Points, in no order, along strands that fork, close into loops and pass close to each other.
Two points are linked if the straight distance between their rows is under 77.4. Some points are linked to none.
Numon: [-18  29  11 -51   4  26  -7 -27  63  10 -10  36  -1  16 -28  -1   4  67
 -39   4   2]
Mino: [ 10 -15  -9  39   9  10  12  57  -9   5  19 -21  40  30 -38   4 -26 -15
 -19  -5  15]
teru: [ 13  13 -25  38  20  12   5 -33 -30  27  -1 -26 -33 -27  -5  -5   9 -37
  44   4  22]
rebez: [-65  30   8  13  25  64  13  18  71  22   0 -20  -3 -11 -35 -58  -9  26
   5   7 -27]
kuzep: [-31  11   6  -6  20  41  13  -7  33  14 -11  12  -6  -8  -8 -32  12  18
   9 -11  -8]
tadet: [ 31  -8 -15   3  -6  -9   5   7 -37  -9   2  13  13  -9  35  12  18 -40
   5 -33  15]
riza: [  7  -2  -3  24   3  -3  42 -19 -25 -28 -16  -2  49   0 -23  54  -6   0
 -22 -10 -27]
mupa: [-35  -6  -1 -59 -14  -1 -54 -11  44   5  19  27 -29  24  38 -14   4   4
  13  -3  17]
tifon: [ 25 -29  -7  26 -17 -29  -3  19 -41 -38  13 -13  34  -1  30  37 -23 -34
   5 -13 -18]
nepu: [ -4   6 -14  33  20  29  45   0 -20  -6 -23  -6  39   9 -27  37   6 -13
   1 -27 -10]
Mesil: [ 16 -16   9  36   1   1  10  58   3 -13  14 -20  54  20 -49   8 -34  19
 -36  -5 -13]
deni: [ 46  15 -20 -15 -45 -41 -39 -36 -17  10 -12 -10 -45 -36  18  -2  -6  -2
 -16  42  19]
figo: [-16  19  -1  21  24  20   1 -25  -5  46   3 -18 -43   3 -36  10  16  -2
   5  19  36]
fafa: [ 49 -21 -16 -22 -19 -24  -7  -5  -3 -39  13  23  17 -24  50 -15 -11 -15
  10 -20  -1]
movip: [ 34 -24 -18 -21 -18 -30  -7  27 -16 -33  19  23  30   0  55   4  -6 -41
 -11 -23  17]
Vof: [-62  15  -1  29  36  -3  36 -38  27  11 -14 -34 -22   2 -24  17 -14 -17
  13  39 -17]
mibi: [ 63  24 -18  30  -3   6   8 -43 -40   1 -17  -7  -5 -55 -11   3  -1   1
  12 -13   3]
Nokif: [ 34 -35  -7  -3 -18 -22   7  33  16 -52  17  16  66   9  14 -15 -41  -5
 -26 -20 -20]
Dep: [-66  20 -11 -39   9   4 -37 -54  59   9   2  12 -52  -6  23  -2  -4  -7
  31  14   3]
Nor: [-44  -5  13 -20   6 -23  10 -29  22  -3 -19  -2 -27   7  21   3   4  -9
  22  22 -19]
razi: [-38   9 -17  21  32  41  36  -7  27  29  -4  -1   2  23 -32   4   7 -21
  -9  -3  24]
mipum: [ 38  -9  12 -10  -9  25   8  37 -30 -22 -18  34  29 -10  10 -14  22  11
  -4 -61   0]
bago: [-31  -9  31  -5   8  35   6  46 -18  12 -21  -2  -1  23  -3 -26  37  35
  21  -8 -23]
Lamuz: [-10  12 -14  26  28  19  34  -6 -19  19 -13 -11   5  18 -29  32   7 -21
  -2  -1  15]
merek: [ 83   8   1   5 -26 -16 -24  31 -39 -15  11   6  10 -33  10   8   6  16
 -25 -24  18]
Paz: [ 50   2  27  -8 -23 -15  -9  36 -40  -6  -6   4  18   0  -1  19  15  35
 -26 -17  -3]
ras: [  0  37  -3 -31   5  34 -28 -35  56  26  14  35 -20  -3 -34 -10   1  55
 -33  -1  28]
tul: [-29  26   8  19  31  75  21   4  36  19  -7  -4  -1 -22 -43 -54  12  35
   6 -13 -12]
rega: [ 20  -9  -6 -22  -7 -10  20  18  -2 -27  -3  32  41  14  14  13  -2  -7
 -39 -24   5]
vov: [ -5 -14  -4  43  19  25  17  45   3  -4   9 -25  27  11 -23 -18 -23 -22
  19 -14 -13]
mip: [ 31  -1  -4 -30 -28 -39 -10 -14  -3 -16   9  10  -4   0  21  14  -2   5
 -30  24  12]
Nup: [ 23  10  11  24 -22 -33  12   2 -33 -20   5 -26  22  -1 -43  53  -9  34
 -46  36 -17]
Loguz: [-35  20  -5 -25  -4  -8 -32 -56  22  24 -14   3 -67 -18   7  -2   5   0
  23  24   8]
Posur: [-66 -16  -2 -60 -10   0 -27   2  53   3   4  30 -10  51  37   2   1  -9
  -5   5   1]
vove: [-20 -19   8  14   5 -17  -6  21  12  20  26 -18  -3  31  -4   0 -16 -21
  -8  26  20]
sepa: [-39  -8  -2  -1  15 -15  15 -38  -4   1 -21  -9 -31 -10  35   4   6 -39
  48   7 -21]
Nalu: [  7   1  -1   2  -3 -22  31  -9   0 -27   2   9  37   9 -13  25 -17   1
 -36  10 -14]
pib: [-54 -18   1 -20  12  25  25  18  -4   4 -20  19   9  34  27  -7  32 -28
  14 -28 -12]
Sarem: [  0  -6  25   4  -7   1 -28  11 -33  26   4 -15 -41  -5  10 -22  26  16
  39   8   2]
gama: [-64  11   0 -24  21  41  -7 -34  17  14 -11  17 -42 -12  33 -27  32 -12
  41 -10  -5]
pugi: [ 54 -17 -10  -4 -18 -34  -2   3  -2 -52  19  10  40 -19  21  -7 -32   2
 -15  -1 -10]
Sif: [-50 -13  12  37  30  12   9  19  -6   8  -6 -45 -10  11  -8 -14  -3 -20
  59  22 -25]
nebuz: [  3   0 -17   2 -23 -49  28 -27 -16 -39  15   7  27  10   9  41  -9 -18
 -45  29  -7]
moni: [ 43 -16 -18  33  -5 -20   6   4 -18 -41  21  -1  44 -18  10  13 -35 -26
  -3 -22  -6]
Gifa: [-44  30 -21 -33   9  25 -52 -34  58  26  28  36 -26  23  -9  -3  -9   0
 -13  -5  33]
Zabe: [ -2   3  41 -16  -2   3   5  -3 -29 -13 -38  -4  -5 -14   8  -5  29  54
  32  -8 -59]
tomik: [-16  29  -7 -26   0  22 -31 -34  35  41  16  36 -29  14 -17  14   9  12
 -33  -3  47]
zoru: [ 22  -9 -11 -12  -9  29 -14  50 -20  15  14  33  -1   7  18 -12  34 -25
 -16 -48  60]
San: [  5 -24   8   9 -13 -38 -10  22 -32 -12  14 -16  11  12  23  22  -9 -21
  10   8 -10]
kavur: [ 11  -4  20 -36  -3  28   8  28   4 -14 -18  36  18  -3  12 -33  28  33
  -1 -39 -12]
Koru: [ 12 -15   1   9  -4  13  26  52  24 -14  -1   4  58  19 -36 -22 -27  10
 -31 -24 -26]
dad: [ 19  11  23   4 -20 -25   8 -27 -45  -7 -40 -20  -3 -15 -11  39  11  41
   5  11 -51]
fuso: [ 28  -2  24  38   8  27   2  36 -22  -8  -3 -25  27 -14 -38  -7 -10  42
  21 -18 -28]
poge: [ 38   8 -25  33  -7 -23 -18   2 -37  25  29 -24 -32 -14   0  16  -3 -41
  -5  18  50]
sabit: [-17 -18 -10  40  22  19  14  18 -30   3  -3 -29  11   9   0   3  -2 -34
  48 -10  -9]
gabi: [-26 -16  25  24  12 -10 -20  14 -13  13   4 -40 -38   0   5 -20   1   0
  54  26 -12]
sagop: [ 56  10 -16 -12 -45 -50 -21 -17 -35 -14  -3  -4 -12 -29  27  13  -2   3
 -23  30   1]
nit: [ 62 -13   5  11 -19  -1  -9  30 -42 -34  -3  14  35 -33  13  11  -3   8
   4 -52  -8]
nusi: [ 38  17 -20  17  -8 -22  17 -42 -23  -9  -2  -6  -2 -30  -5  20  -4 -10
 -14  11   1]
fer: [-71  26   6   3  21  35   8 -13  82  13  -2 -20  -7  -9 -15 -35 -21  12
  10  28 -23]
kenag: [-30  22  -9  18  23  -9  29 -62   0  15 -26 -25 -40 -20 -21  20   4 -18
  15  28  -4]
sifo: [ 22  20   2  23   6   5  -3  -3 -28  37   2 -28 -27  -2 -33  19  20  11
  -5  18  33]
zem: [ 55 -10 -15  -3  -6 -15 -18 -21  -2 -23  17  10  -3 -45  33 -36 -13  -6
  34 -13   1]
lur: [  1   7  19 -29  -2  -1  13 -21 -14   1 -32  14 -12 -14  13  -1  27  29
  15  -6 -29]
diri: [-19 -11   0   3 -15 -58  20 -33 -15 -36  -1 -14  10   9   9  36 -17  -8
 -13  41 -30]
Modud: [-57  -8  -7   0  24  10  31  -8   1  -3 -22   2  -3  18  32   6  18 -44
  37 -11 -20]
netav: [-53  -7   7 -14  10  28   8  20  33  20  -6  12   0  33   7 -19   7  -9
   1  -9  -8]
nufo: [ 15 -26  -7 -16  -7   6  25  43  27 -41  -3  21  66  15   1 -28 -26   1
 -22 -37 -34]
kepiz: [-31  21 -12  31  35  74  31  11  34  36  -2  -1   5   3 -55 -29   2   2
  -7 -15  15]
goto: [ 44  17  -8  14  -6 -10  -7  12 -34  21  13  -6 -17  -7  -1  29  17  -6
 -32   4  41]
mise: [ 14 -14  19 -24  -6   8  -1  27  26 -21  -5  17  24  -1   3 -35  -4  39
   0 -10 -29]
doke: [-44  20 -31 -57   2  10 -68 -49  56   2  17  33 -38  15  22  -6  -7  -1
  18  -3  24]
divus: [ 49   9   1  32   3   3 -11  -8 -34   7   1 -18 -16 -47 -11 -22  -4  14
  34  -7  -3]
Fup: [  0  -8 -22 -20  -5   0 -15   4  43   4  38  34  12  22  14  -3 -17 -30
 -41 -11  51]
mepi: [ 11  -1  -1  -9  -6  17 -29 -16 -32  23   1   8 -45 -31  24 -28  33  -4
  35 -13  20]
nusop: [ 12  -8  38   8   1   3  -2  32   0 -15  -3 -15  24  -3 -13 -25 -13  47
  15  -2 -44]
Lamu: [-79  12  12  27  35  16  16  -6  50  19 -10 -42 -23   5 -23 -13 -15  -7
  24  39 -13]
romep: [ 24   1  28   4 -21 -19  -1  27 -49  -2 -14 -18  15  16 -21  53  14  44
 -26  12 -19]
votu: [ 21   7  19  22 -10 -38   6  -4   1 -11  22 -25  12  -2 -50  13 -24  42
 -45  51  -4]
tinob: [  0 -24  -6 -47 -12   2   9  38   9 -17  -9  46  34  31  40  -9  16 -20
 -23 -45  13]
simid: [ 22  -3  32  18   0 -19   0  13   6  -7   6 -18  18  -1 -35  -7 -23  50
 -15  21 -23]
netu: [-35 -17  -8 -52  -6  20  20  20  18   2 -19  50  18  44  39  -1  31 -37
 -18 -38   4]
Vipen: [ 17  -3 -22  40  18   3  -5   1 -21  27  25 -22 -17  -7  -8   2  -1 -42
  20  -1  48]
lari: [ 22  -5  -6  14   2   8   1  56   2  16  27   0  24  29 -25   7  -7 -13
 -47  -6  50]
tir: [-22 -13  27 -18  -6 -40   9 -12  -6 -18 -21  -9  -2  16  13  18  -2  16
   3  32 -41]
dilu: [-18   7   3 -55 -11 -10 -12 -27  51  -2   0  25  -9  17   3   4   1  37
 -23  20   6]
bab: [ 21   6 -10   0   7   4  16 -21 -10   5  -5  11   1 -12   5   4   7 -11
  -2 -14  14]
Mase: [ -9 -28  18  11  -7 -40 -30  31 -25  11  22 -31 -20  25  17   8  -6 -20
  18  29  11]
zeza: [ 53  -5  -6  21 -11 -29 -26 -20  -8  -5  12 -19 -21 -43   6 -33 -23  -4
  29  19  -2]
tadum: [ -1 -17  12   5  -3   0 -14  60 -13  24  19  -7   6  40  -4   7   9 -15
 -17   1  31]
Fonen: [-12  24 -14  20  20  15   8 -62 -11  31 -22 -11 -55 -39  -5 -11  18 -20
  43   8   5]
kibe: [ 10  17  -4 -11 -25 -21 -46 -42  -8  32 -11 -10 -67 -26   7 -13   5  -2
  15  32  19]
Fis: [-14 -15  -8 -50 -19 -39 -12 -28  27 -15   7  18 -13  18  32  12  -5   3
 -17  28   8]

A tip is a point with one link. Name the tips that can be reached along the links from each point below, in the order of the rows.
movip => mepi
kenag => figo
mise => fuso
sagop => Posur

A piece is two or more points that can be reached from each other along the links. Count, over all rows, the pieces, the separate loops (a circle has one, a figure eight two, a Y none), the forks (points with three links) and the tips (points with one).
pieces => 5
loops => 6
forks => 8
tips => 6

How many points has the smallest loop of links through each point below? Write 0 if it is on no loop.
fafa => 9
Paz => 11
Dep => 13
Nor => 11
San => 13
netav => 13
